Points on a hilly landscape, in no order, each with its height.
A ball rolls from a point to whichever of its 6 nearest points has the largest drop for the distance, and stops where none of them is lower. Distance is the straight distance between rows; heights are no part of it.
k577: -16,20,-40,0,-40,27,28,-22,11,19,27,36,93,-43,31,65,14,13,-28,-23  h=484
k459: 16,-27,37,50,13,1,-1,34,58,18,3,2,-77,54,13,-28,66,-2,-5,24  h=519
k527: -3,15,12,-32,-3,4,-25,11,-20,-8,-26,-10,-74,36,2,-41,-71,6,-15,-14  h=404
k570: -27,8,-38,-27,-18,19,19,-30,-12,34,35,33,14,12,-1,37,-11,10,1,18  h=215
k387: 13,23,-5,-12,-6,1,10,-15,15,-24,26,41,-29,75,-14,-17,-28,-9,3,-8  h=38
k403: 20,-11,49,2,8,-12,-33,64,11,-27,-31,-28,-80,5,-27,-59,-17,-9,12,11  h=430
k324: -11,23,-1,-46,-17,14,-12,-25,-30,5,-11,10,-62,47,11,-22,-85,18,-26,-20  h=181
k795: -7,55,-54,10,-41,24,40,-30,23,18,14,77,69,28,48,52,22,7,-29,-12  h=418
k595: -5,25,-29,25,18,2,26,-24,4,28,-20,19,76,-9,14,32,43,-4,-6,-2  h=395
k827: -4,-12,11,-39,-13,-12,-30,31,-42,4,-36,-38,-57,-33,-21,-20,-35,8,22,20  h=324
k79: -54,16,-26,42,15,47,11,2,33,78,28,-13,-7,1,12,3,-2,8,-14,43  h=447
k959: 13,7,30,27,17,0,-1,9,37,-49,13,15,-39,71,-23,-31,-1,-14,8,-2  h=496
k787: -35,20,-10,-61,-36,31,-8,-52,-41,25,-10,24,-50,34,18,-6,-95,31,-39,-17  h=335
k533: -3,0,3,19,22,-3,6,-8,17,-24,-7,6,23,28,-7,-16,30,-13,19,8  h=407
k712: 13,-19,12,-65,-32,17,-28,8,-43,-23,14,5,-31,-42,-27,34,-65,8,-13,-24  h=48
k769: -2,1,20,52,38,6,7,9,46,-32,-5,-10,12,35,-2,-23,42,-14,10,8  h=135
k246: 57,-16,-2,18,57,-56,17,12,2,0,-8,-36,60,-60,12,42,58,-23,24,-29  h=525
k330: -41,4,11,28,-10,29,-9,2,10,39,14,-11,-69,15,11,-45,-38,27,-31,16  h=419
k826: -23,-15,-16,-47,-34,14,-17,-14,-57,30,13,-7,-34,-35,-16,33,-56,24,-9,9  h=178
k478: -65,17,0,-16,-27,39,-17,-28,-24,44,-20,-7,-54,5,9,-43,-75,37,-26,19  h=338
k294: 36,-34,42,-19,-3,-31,-25,5,-29,-64,-31,-11,-13,-3,-28,-9,15,-14,26,-9  h=102
k407: 44,-20,15,-10,-10,-43,5,-11,0,-68,8,20,22,31,5,-11,31,-16,9,-49  h=391
k196: 41,28,-37,15,-22,-26,28,2,29,-23,29,29,69,8,50,39,37,-12,-28,-55  h=269
k255: -12,-38,4,-7,7,-8,-2,-18,-26,9,-10,-25,44,-55,1,28,30,1,23,17  h=375
k423: -17,-30,-10,-25,-30,24,3,-20,-20,-3,34,12,58,-62,-3,46,-2,13,-1,-8  h=357
k583: -23,-32,4,-33,-14,-11,-25,13,-47,31,-20,-38,-22,-71,-25,16,-8,10,26,49  h=262
k76: 19,20,-36,-2,-35,-11,20,-2,24,-31,51,13,92,-40,36,30,3,-3,-24,-50  h=392
k280: -2,-36,15,-30,-15,-5,-16,-6,-33,-16,-2,-10,-4,-38,-25,25,-2,7,18,13  h=353
k526: -15,-35,0,-32,-19,8,-14,-11,-41,8,10,-11,9,-59,-24,40,-10,14,15,25  h=279
k166: 0,-10,30,22,12,4,-18,29,22,-13,-3,-21,-40,4,-19,-42,3,-9,18,33  h=446
k26: 1,14,-5,52,55,-16,19,-5,17,24,-36,-35,65,-28,12,2,58,-16,9,5  h=408
k545: 19,-33,5,9,40,-39,2,-8,-15,-6,-22,-40,53,-45,10,11,52,-9,22,-3  h=535
k380: 3,-15,34,-13,6,-8,-36,62,-12,10,-41,-35,-67,-42,-25,-60,-20,1,20,28  h=326
k78: 10,5,30,6,5,3,-20,32,11,-20,-4,-12,-80,43,-17,-43,-41,-3,-7,1  h=478
k630: 22,-19,56,-20,13,-18,-42,84,-5,-15,-54,-39,-74,-47,-32,-67,-8,-3,27,17  h=159
k382: -31,31,-37,-21,-11,17,18,-37,-8,34,42,39,-18,53,5,-3,-51,13,-22,10  h=410
k746: -21,-20,17,35,8,23,-22,31,19,44,10,-25,-60,-16,0,-37,3,15,-4,38  h=304
k278: -30,21,-18,28,26,23,19,-16,13,47,-28,-10,65,-27,3,22,40,-6,13,35  h=344
k911: 7,37,-18,56,46,-8,28,-6,30,4,-26,4,65,13,12,0,49,-18,-7,-13  h=420
k706: -8,11,-28,-39,-30,12,11,-29,-24,20,37,34,-15,25,-7,25,-36,12,-8,1  h=283
k604: 29,16,-27,18,18,-26,22,-13,19,-32,-2,32,49,46,25,-5,48,-21,-1,-37  h=317
k722: -5,-4,-11,-12,-6,2,9,-22,0,-11,9,28,22,23,-3,13,19,-5,16,5  h=466
k375: 1,-22,14,-14,-3,-13,-9,-10,-15,-19,-11,-4,0,-2,-20,2,18,-5,25,20  h=443
k763: -1,-4,51,23,-11,12,-12,21,27,4,-11,-4,-114,67,19,-55,-30,22,-36,-21  h=659
k51: -53,-2,-16,-22,-27,17,-26,-10,-40,57,-15,-32,-42,-36,-3,-25,-52,28,-6,37  h=247
k522: 15,52,-40,35,4,-2,33,-19,25,-1,-6,51,63,43,32,19,42,-15,-22,-22  h=365
k446: 26,-18,15,-35,-46,6,-7,-11,-18,-47,33,22,16,-25,-19,22,-18,3,-4,-28  h=31
k68: 44,-18,46,-59,-7,-21,-31,42,-33,-61,-46,-9,-55,9,-27,-1,-27,-12,24,-18  h=258
k189: -30,48,-45,21,8,32,33,-19,22,36,3,50,48,28,11,33,16,-5,-7,23  h=414
k258: -11,28,4,-2,-3,17,5,-12,4,-1,20,20,-62,74,1,-39,-69,13,-33,-15  h=513
k304: 33,-14,50,-44,5,-29,-39,59,-21,-54,-64,-32,-64,-10,-35,-33,-16,-15,40,0  h=321
k367: 46,8,-20,20,34,-42,26,0,5,6,-6,-4,68,-23,26,33,54,-16,-5,-37  h=337
k172: -17,17,14,70,32,30,23,16,57,16,-10,-7,7,29,6,5,56,-7,-12,18  h=352
k312: 38,-29,22,-30,-32,-13,-9,-12,-12,-68,27,15,24,-19,-10,7,2,-2,-3,-51  h=246
k709: -22,25,12,81,33,33,31,10,57,34,-22,-5,28,8,9,15,60,-5,-18,19  h=372
k736: -37,-10,-27,-13,-9,12,-10,-9,-31,61,4,-28,-16,-36,-8,5,-19,12,20,58  h=174
k475: 11,18,7,70,46,0,22,8,56,-40,-11,15,24,61,14,-12,53,-21,-13,-24  h=318
k360: 18,39,0,106,62,-17,33,15,53,-4,-25,-2,43,27,13,-1,63,-23,-27,-27  h=393
k83: 15,-1,33,94,56,-4,25,21,69,2,-32,-28,20,13,15,-14,88,-16,-16,-19  h=417
k892: -1,0,-20,-30,-45,15,21,-24,3,-15,42,44,37,6,10,44,-1,12,-11,-13  h=331
k621: 35,7,2,22,18,-25,9,-7,38,-70,2,36,21,78,1,-35,33,-26,10,-42  h=60
k838: 30,1,17,-22,-8,-12,-9,1,-8,-44,-7,19,-37,49,-26,-16,-19,-15,21,-6  h=451
k508: -7,-25,24,-8,3,-14,-25,20,-19,-1,-31,-39,-12,-50,-25,-21,15,-3,41,50  h=340
k53: 31,-38,17,-18,-17,-15,-7,-11,-16,-50,24,-2,39,-50,-10,10,7,0,3,-39  h=322
k799: -7,-8,-15,7,16,-9,15,-23,-14,31,-15,-12,74,-49,17,42,42,-1,3,3  h=387
k767: -43,-37,-17,-28,-18,9,-14,-6,-49,57,1,-32,4,-87,-19,44,-15,16,15,53  h=248
k895: -19,5,4,24,11,19,1,10,25,6,26,-1,-39,40,-9,-22,-17,0,-6,27  h=528
k560: 21,-10,19,-74,-11,-9,-31,29,-44,-28,-30,-8,-64,11,-14,8,-62,2,3,-25  h=188
k57: 39,-8,-18,15,34,-35,17,3,-4,14,6,-19,82,-70,17,50,43,-10,-1,-40  h=470
k684: -68,21,-35,15,-7,38,8,-30,-2,64,32,0,-24,18,14,-23,-48,30,-24,30  h=416
k339: 17,-30,34,29,44,-38,-15,9,12,-31,-36,-54,16,-32,0,-40,50,-16,41,18  h=676
k146: 24,-12,30,1,11,-22,-11,2,3,-54,-18,-3,-11,32,-25,-31,19,-17,29,1  h=485
k100: 32,-18,-4,-11,-29,-19,12,-12,5,-43,33,21,51,-2,18,14,22,0,-7,-46  h=369
k810: 63,7,-24,10,5,-50,26,10,22,-34,24,12,61,1,38,24,48,-22,-10,-54  h=88
k994: 28,16,29,-13,3,-2,-18,22,2,-41,-10,7,-77,70,-14,-42,-59,-13,-5,-20  h=180
k884: -12,30,-33,-8,-7,13,26,-23,17,1,30,56,10,60,7,10,-5,-3,0,7  h=370
k529: -38,-7,1,-48,-25,9,-34,16,-53,34,-47,-39,-60,-44,-4,-28,-57,26,-4,5  h=315
k129: 6,-11,-21,-10,-28,8,9,-15,1,-17,36,6,86,-68,18,29,3,3,-12,-30  h=448
k888: 76,3,-13,22,46,-69,25,19,22,-29,0,-1,49,-1,20,19,66,-36,12,-46  h=341
k589: -2,1,-7,-73,-43,25,-17,-16,-45,6,21,14,-42,-12,1,28,-91,23,-32,-31  h=179
k139: -16,-7,5,0,-1,1,-28,27,-11,27,-6,-32,-45,-24,-19,-36,-21,2,14,42  h=177
k173: 17,-11,7,25,45,-36,8,-3,8,-28,-19,-24,39,4,8,-19,52,-22,24,-10  h=511
k539: 7,16,22,21,8,10,-1,8,29,-19,23,16,-74,86,-7,-36,-45,-1,-22,-13  h=493
k177: -47,62,-32,62,13,38,34,-22,18,81,-29,20,77,-18,-4,45,29,-2,-12,35  h=390
k29: 49,-49,24,-8,6,-44,-15,-2,-18,-61,9,-18,29,-28,-1,-1,30,-11,11,-46  h=490
k839: -29,-11,-8,-3,9,6,-1,-17,-7,33,-15,-20,32,-32,-5,25,26,-1,30,46  h=275
k393: -3,-24,33,37,5,8,-16,39,33,24,11,-17,-72,15,4,-38,18,10,-5,26  h=400
k93: -76,4,-27,24,-7,49,-5,-16,5,92,23,-20,-24,-20,21,-23,-30,33,-21,45  h=441
k257: -46,2,-40,-27,-14,14,4,-26,-33,59,27,-1,-8,-11,-4,20,-36,14,5,34  h=96
k584: 40,0,40,-32,4,-20,-30,39,-10,-59,-42,-7,-67,41,-32,-32,-33,-22,22,-9  h=336
k625: -26,-1,-18,-14,-10,6,-7,-7,-22,36,11,-11,-18,-9,-11,3,-24,5,13,41  h=190
k295: 5,2,-29,-1,-3,2,13,-10,2,11,31,-4,111,-94,22,45,5,1,-12,-31  h=486
k325: -5,1,-5,17,31,-10,14,-16,7,2,-19,-12,51,-3,8,7,45,-12,14,9  h=473
k509: -15,36,-49,-33,-44,20,34,-27,15,22,53,72,22,39,24,47,-15,14,-17,-2  h=349
k137: -18,18,-12,22,20,20,11,-8,27,-3,8,15,20,33,-2,0,18,-6,12,26  h=397
k454: -1,-4,-11,-52,-60,30,-10,-20,-15,-24,48,16,38,-70,-25,21,-52,5,0,-8  h=254
k991: -6,-8,-12,-34,-23,2,2,-19,-27,7,21,16,-14,7,-17,24,-16,6,9,14  h=323
k461: -5,-4,-1,-52,-22,-2,-23,6,-50,10,-18,-17,-56,-6,-12,-3,-57,14,-2,-2  h=229
k771: -7,-19,35,38,-4,12,-9,24,27,32,6,-6,-99,51,17,-44,3,24,-32,8  h=508

Call two points neighbours if one is among the 6 nearest of the other. Go from one point of each pair to the other, from neighbour to neighbour, staying as low as possible. Name the highest point that can't be avoided.
k257 / k387 => k884
k769 / k621 => k475
k769 / k630 => k100
k994 / k294 => k584
k294 / k257 => k312
k810 / k621 => k604
k446 / k257 => k826

Where does a ball stop that starts at each point below?
k787 => k446
k177 => k257
k26 => k257
k325 => k257
k478 => k446
k595 => k257
